Each row is a point on a landscape with many peaks, with its height.
A climber steps from a point to the highest of its 2 nearest points, and stops where none of them is higher. Distance is the straight distance between rows; heights are no part of it.
tadu: [  5  -3  22   6  -4   0   6 -16 -10 -14 -18  -3   8  20  10 -16  -1  -2
  -2  -4 -23 -13]  h=50.9
Vuk: [-16  -8  -6  -2  10  -9   3  30  -2   3  18   2  -5 -16 -17  -1 -27  -5
   2  18   6  12]  h=30.6
rekon: [-26  -6  -6  -9  19 -20   0  24  12  -2  20   4  -6 -40 -14  -2 -11 -30
 -34   8 -20   5]  h=20.4
beso: [ 20   9  -7 -12  -6  -4 -14 -23  15 -10 -10   6   5  15  12   8  42 -17
   1 -34  24   1]  h=53.2
bigug: [ -9   1 -16  15  -6  10   1   8  -5  20   8  14  -4  18  -5 -13  13   8
 -10   6 -24   9]  h=32.2
kan: [  6  16 -17  22 -24  15  -4  12   9  18   2   6 -19  11   1  -7   2  24
  15   3   8  19]  h=60.3
Pubo: [-15  11  -3  23   1  18  17 -10 -16  28  -6  -1  -2  18  -2 -14   4  10
 -15  -2 -42  11]  h=35.3
bolu: [ -8  -5  45  -6   0 -11 -16   1 -17 -33 -29 -19  13 -13 -16   1   2 -18
 -27   2  21 -17]  h=4.8
divem: [ -7  17   8   2 -16  10  11  -5 -13   1 -19 -14   8  27  10   5  18   2
  25   1   4   4]  h=31.2
pizom: [ 22  -2  -8   6  -4   5   5  -3  -8   5   1  10  -9   8  -5   6 -31  16
  10   6   5  -4]  h=53.9
nuf: [ -3  -2  15  -4   7  -7 -15   7 -14 -18  -7  -2  15   0 -16  14   0 -25
 -26  -5  -4 -13]  h=24.4
Lufi: [ -1  -3   0   6   8   3  -6 -18  -1   1  -4   7   3  18  10 -12  12  -4
 -13 -21 -37  -9]  h=47.1
lozal: [-29  -8  11  26   6  11  26  22 -14  17   4   6  -8   3  -7 -30 -18   9
  10  24 -20  32]  h=45.5
tep: [ 17  -2  17 -16   3  -2  -9   4 -27 -35 -21 -14  28   1  -6  35   2   6
  -1  30  36 -12]  h=47.0
tupub: [-18   2   9  15  -7  14  18   3 -16  21 -13   1 -14  35  18 -18   7  11
  21  -2 -39  18]  h=39.0
Mamop: [ 10   4 -20  24  -6  11   9  -6   3  28  10  16 -23  -7   5 -24 -17  27
 -17   6 -27  16]  h=44.6
vidum: [ -8   2 -22  -2  -8  -4 -13   8  -1  21  12  14 -13  16   3  -7  31  -6
 -13  -9 -17  10]  h=30.2
barif: [-23  -5  13  -1   8  -5  -9  11 -15 -11  -1   2   8  14  -8  -9  12 -24
 -15  -3 -26  -3]  h=26.6
ful: [-19  16  -5   6   9  -1  -5  19  10  -1  14 -10  10 -32 -25  18  -9 -16
 -25  10   1   2]  h=29.5
vik: [-10  -8  -4  -8   1 -14 -14   8 -14   5   6  12  -3  20  -2  -7  15 -22
 -16  -6 -13   4]  h=28.2
mip: [-26 -23   5  18  18  14  17  31  -6  18  17  18 -11   6 -16 -21 -26  14
  21  14 -10  42]  h=39.2
Zoken: [-34 -15   6 -11  16 -13  -2  29 -14  -8   6  -8   4 -20 -26 -15  -1 -13
 -26  29  -6  -7]  h=11.3
bep: [  6  11   7   8  -2 -12 -13 -24  21  -3   4   1   0 -16  11 -29  16 -23
 -29 -23   5   3]  h=27.0
radum: [-12  13  -5   5  -4   7  12  -5 -14  13 -12  -4  -3  19   2   9   3   7
  30 -11  -1   9]  h=33.8
Begov: [ 10 -13   6 -24  17 -16 -21   3  14 -32   7  -2  14 -17   0  17   0 -27
 -10 -13   3 -26]  h=23.0
fonob: [ -9  -2   2  -8  14   0   2   5  -7 -21  -3 -13  20 -10  -5  17  -9   3
  27  14  13 -11]  h=45.1
mefo: [-13 -14 -30 -15  16   2   4  24  39  14  38   0  -4 -36  -4  15  -4   0
   5   5  -6  -3]  h=22.3
zofid: [ 22  -1 -15   0 -14  -4 -21 -15  29  19  10  16 -21   0  25 -13  41  -7
 -28 -35   0   8]  h=25.4
kirun: [ -5  12 -17   4  -7 -10  -6 -13  10  16   7  10 -24 -13  20 -25   6   5
  -6 -11 -11   9]  h=12.7
Kuf: [ 15   9   0  21 -10  21  13   1   4   5 -18   6 -14  19   7   5 -22  32
  40  -9   1  18]  h=67.2
Nuril: [-43  -9  16   0  14   0   6  20 -17 -10   0 -10  15   6 -12  -7   6 -11
   4  15 -22  -5]  h=24.2
tib: [  5  19   8  -4  -5   0  13 -12  -5 -27 -25  -9   8   1  13   9   2   5
  40   4  25  -2]  h=36.7
Gul: [ -8 -17   4 -21  18 -15 -19  24  10 -30  11  -2   8 -15  -4   9 -18 -18
  -1   4  -8 -17]  h=20.1
soti: [  7   0   4 -10   9 -10  -1  -3 -24 -13  -6  -2  12   0 -18  29 -17 -14
  -9  -1   6 -16]  h=22.4
panu: [ 14  20 -13  14 -19  10   9 -16 -11  34 -14   1 -16  28   2  -8  -1  16
  -6  -4  -9  16]  h=59.6
Ruza: [-11 -11  17   8   6  19  16  20 -20   3  -1 -15  16  14  -7  14 -17  19
  40  27  20  13]  h=54.2
netu: [-13 -11 -21 -20  21  -1  -5  12  22   3  30  -4  14 -28 -11  20   3 -11
  -7   7  -6 -16]  h=28.7
mumu: [ 12   4 -16  -2  -3  -1   7 -13  11   0  -6  13 -21  -2  14   5   1  19
  36 -22   1  -8]  h=46.9
neso: [ 13   6 -21  -2 -15  -3 -16  -8   7  23  -1  17 -25  21  17  -6  30   2
 -13 -28 -10   8]  h=28.1
nures: [  5   3  27  -7  -5  -1   5 -13 -18 -26 -23 -20  23   1  -3   0   7  -2
   2  14  22 -19]  h=30.1
vipiv: [ 17 -18  -8 -34  -3 -28  -8  -1  26  -2  26  12 -14 -27  19   6  -8 -25
 -13  -4  12 -14]  h=70.9
vug: [ 24  10  -1 -11   3  -1  -6  -9 -14 -20 -13   7  11  13  -5  37  -4 -15
  -4 -13   7  -8]  h=23.7
rig: [ 15 -11 -12 -18  -1 -22  -4 -14  19   6  22  18 -22 -22  22  -1  -3  -8
 -10 -15  -6 -14]  h=57.4
tos: [-15  -4 -14 -15  10 -16  -2  27  16   8  29   3 -12 -33  -9   8 -22 -21
 -13  10  -1   6]  h=24.9
fimep: [-13  13   7   3  -2 -16  -1 -26  -1   4 -11  -6  -3   2  20 -33  25 -12
  -4 -22  -6   5]  h=13.6
nuva: [ 13  -1 -13 -10   0 -16  -5  -9  14  -8   8  11 -17  -8  16   1  -8  -1
  16 -13   0  -9]  h=50.8
nad: [  7  -7 -29 -14  10   1   1  -7  19  -4  14   5   0 -14   2  24   9  14
  30  -7   9 -20]  h=57.8
kada: [-14 -19   9 -29  17 -16 -22  37  -3 -32   1 -13  11 -16 -14  13 -19 -11
   2  21   9 -15]  h=18.7
posa: [-23 -15  10   9  15   3  13  28  -9   4   8  -1  -5  -5 -15 -12 -37   8
  22  20   7  22]  h=34.4
bog: [-22  -2  -7 -11  22  -1 -11  21   7  -7  13 -20  23 -30 -22  23  -2 -11
 -12  14   6 -11]  h=34.5
tade: [ -3  16  20   9  -8  14  22  -1 -14 -12 -19 -21  12   7  11  12  -7  15
  46  18  23   9]  h=41.9
sig: [ 18   9   3  24  -1  10   5 -10  -4   5  -9   7  -3   6  -1  -2 -32   6
 -15  -3 -29   2]  h=51.0
ninen: [  0  17  -1  23 -18  19  -2  18  10   6   3  -5  -1   5  -3  -4 -13  18
  25  16  16  22]  h=56.4
mezi: [ -4  10  19   5 -14  -1  -1   5  -9 -14 -10 -16  10  -2  -1 -11  -6   1
   3  20  15  -1]  h=24.7
Mit: [ -7   0  28  16  -3  28  35   0 -24  12 -16 -21  17  14  -2  13 -14  17
  38  24  14  11]  h=48.4
Ruga: [  7  10 -20  16 -18  13   6   6  -7  37  -3   9 -26  24  -2  -4  -1  27
   7  -2  -3  25]  h=63.9
Toban: [-13 -10 -29   0   3   7  -5  28  32   9  30   6  -9 -19  -5   4   2  16
  19   7   1   3]  h=18.0
mapa: [ 23   4 -13  16 -13   8   4 -20   4  24  -6  12 -31   5  20 -32 -10  37
  -3  -5 -22   6]  h=39.9
vem: [ 13  -6  -4  15   4  16  17   4  -6  15  -8  14 -16  22  -3  17 -32  26
  45 -14  11  26]  h=65.3
vep: [ 11   5  -4  -2  -1   8   4 -29 -10  12 -21   2  -2  40  11  -1  18   2
  -9 -28 -30  -1]  h=44.0
sama: [-15   9   6  24  -9  11   8  14  -1   9   3  -3  -4   3  -1 -20 -16  14
  14  18  -3  18]  h=52.3
nuv: [ 40   2 -11   6 -24  13  -2 -21  13   1  -6   7  -1  19   8  -7  12  22
  -9  -4   0 -14]  h=32.3
kido: [ 20  -1  17  17  -4   2  -3  -6  -5 -17  -9   3   3  12   3 -11 -21   4
 -12   3 -24 -13]  h=53.6
rad: [ 37   4  -6   7 -14   9 -11 -14  17  -5   7   4  10   5  -3   2   6   2
 -23  -5   3 -16]  h=30.9
zak: [ -1  14   7   9 -14  13   7 -14  -5  20 -27  -7 -10  41  20 -12  22   9
   3 -18 -35  14]  h=41.5
fesam: [ -3   5  25   2  -1 -12   0 -33   1 -11 -17 -12   9   1  11 -37  30 -19
  -9 -21  14  -3]  h=17.0
vol: [-22   1  15  14   1   8  25   0 -20  14 -11  -6  -2  23   8 -11  -7   7
  28   5 -22   7]  h=36.6
gilub: [ -7  -2 -18  -9  11   8   7   0   1  -5   0  -3   9  -1  -1  23   7  16
  47   0  15  -7]  h=51.1
vunez: [  8  12  -1  -2  -3   0  10 -19   8 -22 -22   5  -8   5  21   2   3  12
  41 -18   2  -6]  h=43.4
Rafe: [ -9  -9  31  -8  -3 -14 -16  20 -22 -27 -18 -12   2 -11 -17  -2 -15 -14
 -23  21  16 -15]  h=6.7
Migaz: [  2   0 -10   4   0  -7  -3  -4   8  11  19   9  -2 -12  -5 -10   3  -9
 -32  -1 -14  -4]  h=21.9
Fer: [ 26  -3   3   1  -3   2 -19 -20  19 -14  -1  -2  20  12   4  -1  36 -22
 -26 -29  24  -4]  h=42.0
des: [ -9 -22  17  12  15  22  24  11 -21  17   2   1   5  21 -16  10 -30  24
  40  12  11  22]  h=58.7
Tulab: [ 21   2  -2 -11  -2 -19  -7 -29  25   9  17   7  -8 -20  19  -2  14 -29
 -36 -31  11  -3]  h=34.6
pemu: [ 10 -16   0   8  -6  15  13   2 -15   4   4   4   2  17  -8  -2 -16  26
  10  22  -5 -11]  h=56.9
nifi: [  6 -14 -31 -33   4 -11  -2   4  30   8  28   7  -8 -23   9  30   6   0
  17  -5  17 -15]  h=48.5
Zevet: [-45 -12  18   2  16   9  10  33 -20  -4   3 -19  21  -3 -19   5  -3   1
   9  31  -6   3]  h=20.9
san: [-25  -6  43  -4   5  -4 -17   6 -13 -23 -28 -30  23 -23 -26   3  20 -15
 -37   9  23 -17]  h=2.6
zepa: [ 15  -5   3  -3  -8   8   4  -5 -21  -7  -7  -3  14  22  -6  10  -1  10
   3  19   9 -15]  h=61.6
miva: [ 19  -3  11   4  -5   6 -21  -8  10 -19   0  -5  25   6 -10   0  21 -16
 -31  -9  13 -13]  h=35.2
kifi: [ -4  -1  10  -4   4 -19 -10 -26  14  -9   0  -9   7 -14   8 -26  30 -25
 -16 -25  26  -2]  h=22.0
muzir: [ 27 -10   0 -31  -6 -26  -2 -21  33   4  25  12  -7 -28  23  13  11 -27
 -23 -22  27 -14]  h=48.9
kezov: [ -3 -13   4  14  15  11  23   0 -20  24  -4   8 -11  18 -10   1 -34  18
  28  -5 -10  19]  h=62.5
naze: [ -6  10 -29  10  -9  -7   1  -7  18  36  24  17 -34 -29  14 -21  12  12
 -19  -5 -12  19]  h=16.2
pomem: [ 10 -12 -25 -40   2 -11  -3  20  29   4  31  -3   0 -30   6  39  -9 -10
   9  10  28  -8]  h=37.6
Vig: [-11  -1   8 -10  16  -1 -11   8  -5 -22  -2 -20  26 -19 -15  18   1  -7
   1  12  12 -18]  h=39.8
modot: [ 15  20  -2  -7  -6  -9 -13 -10  14 -26 -12   3   4  -4  11  14   5 -15
  10 -13  20   1]  h=36.1
Bug: [-18 -17  25 -11   2 -21 -10  14 -18 -18  -5  -4  -4 -16 -17 -21  -7 -16
 -31  16  -1 -15]  h=8.4
buvez: [ 20  -7   4 -21   7 -12 -15 -12   1 -26  -3   6  14   5   1  20  13 -27
 -12 -20  15 -16]  h=28.3
zugob: [-19  21  -7  11  -8  -8   0  -9  -2  15  -5   3 -15   4  11 -23  11   1
   3 -13 -14  15]  h=11.5
Piv: [ -1  -3 -22   4  -1   3  -5  10  18   7  24   9  -3 -12  -7  -2   2   5
  -9  10  -5  -4]  h=19.4
Kital: [ 14  20   5  -5  -6   2  -5 -22  14 -27 -21  -2  10  14  14   5  30  -5
  18 -24  18  -1]  h=43.2
Boguv: [ 13  21 -16  16 -14   3   3 -16  -1  34   5   8 -20  -2  -1 -10 -13   8
 -27  -2 -11  14]  h=51.6
daz: [  4   5 -18   3  -8  -6 -11 -17  24  29  24  18 -20 -21  21 -24  29  -6
 -39 -18  -9  15]  h=21.2
Foto: [ 28  16  -7  10 -10  12   6 -13  -7   4 -17   7 -10  18   1  14 -30  10
   4 -10  -7   7]  h=51.5
fubo: [-38 -22   3  -9  20   3   7  39 -17   1   8 -17  15 -20 -32  -1 -12   2
  -5  40   1   2]  h=16.3
Sige: [-16   7   1   7   4  -7 -10  13   8  -3  13   1   5 -20 -15  -7   3 -19
 -36   7 -11   2]  h=25.1
tubof: [  2  -7  26 -10   6   5  14  -8 -33 -26 -22 -21  31   3  -7  22   2  11
  13  29  20 -21]  h=37.5
Fasib: [ 30   3 -18   2 -17   6   4 -31   7  18  -6  13 -23   7  15 -17   9  30
  -7 -13 -11  -9]  h=36.0
zaze: [ 26   6   9  -5  -7   9   2   1 -20 -23 -19  -4  20  18   1  27  -7  14
  13  22  24  -6]  h=55.9

Two climbers start at each pair of points below. Name the first point that both come to, or write -.
Bug / Vuk => -
vik / radum => tupub
Toban / Migaz => bog
Piv / rekon => Sige

Write out the way that a climber takes from each point below.
fimep => fesam, kifi, bep, Tulab, muzir, vipiv
Rafe => Bug, Zoken, fubo, Zevet, Nuril, barif, vik, vidum, bigug, Pubo, tupub, zak, vep, Lufi, tadu, kido
tib => vunez, mumu, nuva, rig, vipiv
